Each row is a point on a tangle of strands that fork and nearly touch. The rows are in no order.
(in the rows, 128 means zero)
Points whose rows are less than 87.1 apart are linked; no others are.
sofo: [148 120 123 129 146 167 160 138 211 104 147  87 115 130 102 165 110  90
 202 163]
zepag: [177 100 123 132 136  71 127 122 150 110 127 154 159 164 128 145 100 134
 188 125]
lutu: [137  93 133  90 146 130 114 133 118  98 135 159 168 160 173 113 119 129
 131 135]
vinek: [101  95 136 110 127 115 129 147 107 137 116 165 173  80 130 109  98 152
 156 145]
Tisu: [140  81 150 109 124  65  80 131 109 112 123 185 160 149 153 104 120 184
 163  98]
Dafid: [141  83 130 144 152  73 119 104 138 103 112 164 123 156 128 118 126 189
 172 115]
lusu: [208 165 104 115 130 173 150 155 155 113 133  91  96 158 143 121 125  78
 139 136]
Tabe: [201 125 154 196 123  97 137  68 139 130 151  93  95 135  57 147 155 120
 207 113]
nanuz: [101 156 127 137 137 130 107 119  93 143 124  96 108 124 113 137 170 103
  63 108]
Mig: [130 104 132 133 159  83  88 106  94 152  89 155  98 150 127  86 152 179
 126  78]
donu: [ 83  85 142  84 102 130  93 160 136  80 153 203 156 134 183 119 101 159
 115 131]
rup: [ 85 118 113  94 108 202 131 133 146 114 155 174 163 127 204 110  94 114
  93 147]
lam: [152 184 160 144  76 208 148 129 131 132 142  43  88  93 128 140 150  52
  90 150]
lel: [126 156 115  84  96 175 135 150 143 102 142 157 151 182 181 112 106 105
  67 130]
tam: [186 132  90 102 158 142 141 146 136 122 139 137 133 165 163 110 120 100
 156 122]
Tapet: [173 100 112 101 156 114 118 125 111 123 131 146 147 158 167 108 121 117
 150 114]
duge: [138 166 130 130 105 188 121 140 177  98 163  60  84 105 102 169 168  67
 122 145]
vup: [ 85 154 125 110 107 187 157 136 184 122 143  72 115 107  66 163 116  86
 148 177]
zok: [157 111 146 153 132  81 139 112 107 146 101 143 151 126  84 119 107 146
 175 126]
Mokek: [128 146 127 130 128 170 131 137 183 100 154  68  96 116  72 161 151  79
 157 156]
Sen: [201 169 148 122  94 160 124 148 160 112 150  50 101 109 113 160 148  54
 163 141]
mimos: [117 105 151 143 158  81 117 118  70 171  96 132 139  91 132 120 123 129
 120 105]
Lubi: [124 142  76 116 145 125 115 153 148 125 138 131 127 124 138 144 135 111
 125 133]
Zired: [ 92  78 140 100 113 105  83 149  71 128 117 205 124 107 175  76 113 163
  93  96]
gado: [136 104 139 195 169  63 131  84  98 169  92 113  76 105  91 129 147 174
 155  96]
Nikas: [145 156 116 118 126 135 118 130 114 142 115  88 134 128 128 140 127  66
 106 134]
golo: [ 97 133 138 112  74 174 131 138  77 149 141 190 160 122 193  82  98 142
  40 110]
nam: [154 113 107 176 150  77 113  81 170 131 139 110  76 134  69 157 150 136
 200 113]
peze: [ 63 122 153 142 146  90 123 122 123 154 104 107 123  95  68 138 149 194
 146 127]
Fup: [137 166 140  99 105 156 141 149  78 150 137 133 172 137 183 114 119 119
  60 113]
bon: [ 91 151 122 126 106 140 142 140 122 106 117 147 142 150 138 131 127 135
  62 135]
dos: [215 152  93 108 147 142 133 152 134 124 148 109 107 173 134 115 136  90
 147 105]
Kodof: [ 69 141 118 106  70 221 141 117 161 123 165 173 179 134 203 129  77 116
  87 167]
nik: [150 106 134 112 136 107 130 133 161 116 127 143 176 146 118 144  91 121
 198 153]
mok: [130 142 116 114 145 136 112 136 169 120 126 106 146 136  91 146 131  94
 175 152]
Girez: [ 41 127 144 121  91 145 113 124  95 159 117 177 154  98 145 110 106 148
  50 117]
zuse: [101 144 121 104 121 169 139 144 186 115 129 101 137 127  96 153 100  93
 153 171]
Nis: [120 115  94 119 146  79 107 144 106 117 115 153 113 138 151 121 131 154
 102 103]
mizuf: [126 123 126 105 135 106 105 126 139 124 116 128 169 138 114 139 113 114
 157 139]
rogus: [ 75 129 156 121  74 176 158 124  98 152 116 153 176 101 161 114  82 112
  67 156]
fuzu: [172 147 159 156 111 142 140 137 128 107 147  53  76  93  71 155 182  85
 108 130]
fanog: [107  92 128 163 167  61 114 102 109 159  91 135  95 100 122 119 143 208
 155 105]
Vodi: [ 73 164 118 125  47 215 160 104 174 145 157 133 173 140 177 148  74 108
  74 178]
gapu: [169  91 115 124 161  63 122 115  79 143 131 159 130 145 165 107 144 174
 144  87]
zoper: [160 141 120  70 125 165 131 163 143  95 145 138 152 200 182 116 113 108
  98 129]
pegot: [117 120 119 138 156 105 148 132 117 133 129 117 134  95 109 145 140 156
 148 139]
Sono: [208 140 134 170 140  97 127  96 135 135 153  90 118 141  89 151 158 105
 192 110]
Rotad: [135 134 158 173 158  96 122 106 103 147 125  79  91 113  66 145 184 147
 132 108]
Tativ: [152 174  91 115 121 164 146 162 162 133 139  99 121 104 138 150 122  72
 145 148]
lusi: [ 95  61 134 119 147  85 105 132 158  94 121 177 139 137 136 130 115 202
 175 129]
notif: [ 77 127 130 150 136  96 119 135  97 148  88 127  98 112 119 134 134 152
  71 111]
selu: [146  78 147  80 114  92  84 156 104  89 142 200 151 171 173  91 106 170
 138  95]
Pir: [193 149 122 130 129 119 131 132  97 151 118  76 114 119 119 136 135  64
 118 117]
kif: [117 121 122 150 149  96 153 124 128 143 130  91 105  86  74 162 144 131
 158 144]
veduv: [ 44 148 123 136 117 147 141 126 115 164 129  98 126  76  90 154 130 120
  83 145]
ven: [185 117 114 149 165 101 120 104 171 107 154 132 116 194 117 142 145 131
 191 106]
miri: [ 34 114 144 116  91 140 119 136 120 129 130 185 159  97 137 118 102 168
  85 141]
keku: [118  77 138  74 106 123  86 169 118  79 146 217 141 155 184  83  97 154
 117 111]
bod: [113  68 167 125 125  49  92 118  93 138 109 177 151 106 143 111 111 201
 171 104]
roga: [235 146 113 148 136 124 130 124 150 132 163  94 109 140 110 137 143  81
 197 112]
zofi: [180 120 130 183 136  78 139  79 120 156 115 145 121 138  83 115 123 149
 192  98]
bidu: [132 169 107 112 113 166 132 126 126 128 128  98 127 150 151 136 132  63
  74 141]
Gane: [ 98 146 120 106  78 159 127 139 124 116 123 169 157 161 168 112  96 122
  55 135]
reb: [145 206 141 135  81 205 153 125 117 148 140  70 108 122 157 133 141  65
  62 139]
puv: [148 165 104  98 133 192 144 155 182 124 144 101 135 133 164 139 107  77
 153 165]
Vif: [130 161 113 114 118 162 160 165 122 131 133 139 164 103 169 124 109 123
 122 151]
zimiv: [ 97 102 119 134 143  73 126 126 157 131 122 152 147 119  84 141 110 188
 199 138]
Zose: [112 137 114 138 129 135 151 126 125  91 114 112 110 147 136 138 138 122
  74 144]
noson: [136 181 119  95  98 170 138 131  96 146 140 108 151 160 188 117 119  86
  50 126]
sug: [108 125  77 107 145 119 117 144 116 128 130 161 126 128 161 123 129 123
 102 125]
vuril: [117 122 117 141 135  95 139 138 176 119 129 128 129 132  67 161 115 150
 190 146]
luvag: [ 33  97 165 111  91 124  83 133 107 116 110 197 135 103 153  96 116 191
  85 123]
novut: [158  88 133 173 156  55 118  89 110 124 106 143 102 163 123 112 139 193
 158  97]
vil: [122  78 152 137 143  50 118 126  73 151  93 161 146 102 145 113 111 173
 141 110]
kib: [134 108 133 145 152 115 129 105 150 111 107 144 127 160  93 113 134 174
 172 126]
napir: [ 81  96 150 121 143 113 123 121  83 170 105 148 163  74 117 116 114 144
 132 130]
Dof: [120 132 106 148 147  73 126 143 100 129 107 122 100 120 124 146 144 147
  89 112]
gitus: [ 45 145 136 142 105 145 138 122 103 175 107 137 136  91 112 129 110 119
  50 128]
kan: [ 77 169 116 119 109 181 140 125 136 142 150 125 161 103 152 148 128 111
  87 149]
fom: [106 143 113  98 113 167 161 167 170 115 139 149 168 113 162 146  89 124
 140 170]
vir: [166 122 147 168 137 127 142  98 170 122 161  78  99 125  52 157 158 130
 207 141]
Ruk: [181 109 114 125 164  97 141 116  79 138 134 124 127 155 156 105 145 134
 132  99]
pem: [186 131 127 158 145 134 130 114 158  94 133  99  76 161  79 132 162 106
 152 121]
nuvug: [103 131 127 134 142 110 118 136  69 155 100 146  99 127 147 108 135 147
  49  88]
Rotuz: [225 153 117 136 129 135 138 129 127 148 135  73 110 122 124 126 139  65
 168 124]
bazek: [144 122 127 143 160 138 133 122 172  90 124 118 104 169  90 129 143 140
 159 138]
fef: [167 132 123 132 151 131 150 126 120 102 121 100 112 153 136 125 148 112
 111 132]
poz: [ 74  98 124 109 149 153 131 122 154  98 115 147 138 146 113 120 114 139
 129 162]
Rupo: [134 147 135 108 120 146 147 156  95 133 130 158 168 120 161  97 119 142
 104 129]
pif: [123 155 125  90 117 192 153 158 183 129 126 134 163 129 171 134  82  89
 163 173]
mub: [165 129 160 169 124 128 144 116 142 109 149  64  77 102  54 156 184 124
 157 126]
basu: [ 79 158 112 133 130 165 146 127 129 140 138  99 124  88 118 152 146  99
  99 151]
sogom: [166 120 126 124 160 129 132 136 172  90 133 126 139 188 123 141 126 125
 162 132]
Lubot: [144 166 131 132 129 146 114 132 138 100 145  67 101 124  98 156 180  93
 104 128]
nakem: [168 113 119 148 163 103 142 114 107 124 117 115 101 140 126 116 154 136
 134 116]
vamaf: [100 115 125  93 128 165 122 133 144  98 131 164 164 145 162 118 112 129
 115 142]
seb: [106 109 141  98 116 137 112 147  71 138 127 187 142 117 184  75 114 143
  67  99]
Mifi: [183 118  96 129 160  69 106 108 130 129 138 143 114 183 129 127 147 143
 167  88]
bok: [ 94  92 136 114 116  94  93 140  99 127  90 190 124 125 137  85 108 167
 110 103]
topu: [134  83 144 119 132  97 123 120 116 135 102 168 169 117 119  98  99 144
 171 126]
lini: [ 83 142 139 127  57 190 138 111  94 162 143 168 175 116 196 109  84 109
  42 134]
fumu: [104 132 162 152 160  92 116 110 103 156  99 103 123 117  86 128 165 170
 125 107]
nisaf: [204 179 134 134 114 179 148 154 129 118 131  74  90 136 124 115 145  71
 108 126]
teb: [ 92 100 126 140 162 101 131 125 109 136 107 148 122 105 129 115 141 186
 131 124]
rofib: [ 72 126 139 117 113 118 102 133 106 150  83 173 140 118 120  94 108 138
  75 115]
taru: [129 153 139 150 151 121 111 122 112 133 131  78  97 121  89 145 186 118
 105 113]
pifo: [111 147  86 136 128 142 140 147 145 129 137 100 108  90 117 157 136  92
 131 151]
Zonu: [155 100 119 178 164  78 140  97 114 128 107 120  79 130 103 123 155 162
 153 109]
guk: [ 45 151 110 123  69 200 143 116 145 151 161 175 168 116 170 118 106 136
  68 152]
fepos: [178 133 138 148 151 155 147 120 191 106 155  91 112 134  89 151 145 101
 206 149]
Sebik: [147 103 124 182 142  80 134  95 132 150 137  82  80  89  56 156 151 128
 182 123]
zonol: [ 62 108 136 116 137  88 133 124 141 136 120 122 145 110  75 149 122 191
 168 145]
zetop: [163 188 143 143 109 169 141 142 100 142 127  83 105 124 117 122 150  82
  69 116]
Mivat: [ 90  78 140  99 126 104 111 151 141  83 137 190 153 126 162 125 108 190
 139 136]
miv: [115  97 139 124 163  83 104 120  67 154  92 150 100 133 152  91 140 173
  79  83]
Kavu: [ 86 189 124 121  78 216 154 118 153 148 153 115 164 124 168 142 106 104
  85 164]
gipeb: [128 111 126 174 156  59  98  67 153 147 119 112  88 139  72 144 156 175
 198 105]
mibo: [184 174 160 126  81 188 137 141 151 124 142  30  88  82 128 151 146  41
 127 150]

Follow the links from the first point to the second, and from the first to the third. Name the last point that the two ways share.
miv, kif, rogus => basu
gitus, pem, roga => basu
zok, sogom, Kodof => Dafid
selu, Tativ, ven => Dafid

A fork is a point with three links, a tip a point with one. Leave the first point through the second and follow the links. Name the first fork or tip that comes.
dos, lusu => Sen
pif, fom => vir
Mig, miv => pifo
vil, bod => Dafid
lam, reb => Tapet
Zonu, gado => gipeb
gipeb, nam => Zonu

A fork is a point with three links. Follow the links from the first point to the second and name the forks in between, in order.
Girez, Dafid => basu > Kodof > vamaf > Tapet > Ruk > nakem > Zonu
Tabe, vamaf => pifo > basu > Kodof
kan, lel => Kodof > vamaf > Tapet > Ruk > nakem
Lubot, Rupo => vir
gado, Zired => Zonu > nakem > Ruk > Tapet > vamaf > Kodof > basu > Girez
bidu, luvag => pifo > basu > Girez
Zonu, zetop => nakem > Ruk > Tapet
zuse, Tativ => Lubot > vir
notif, selu => pifo > basu > Kodof > vamaf > Tapet > Ruk > nakem > Zonu > Dafid
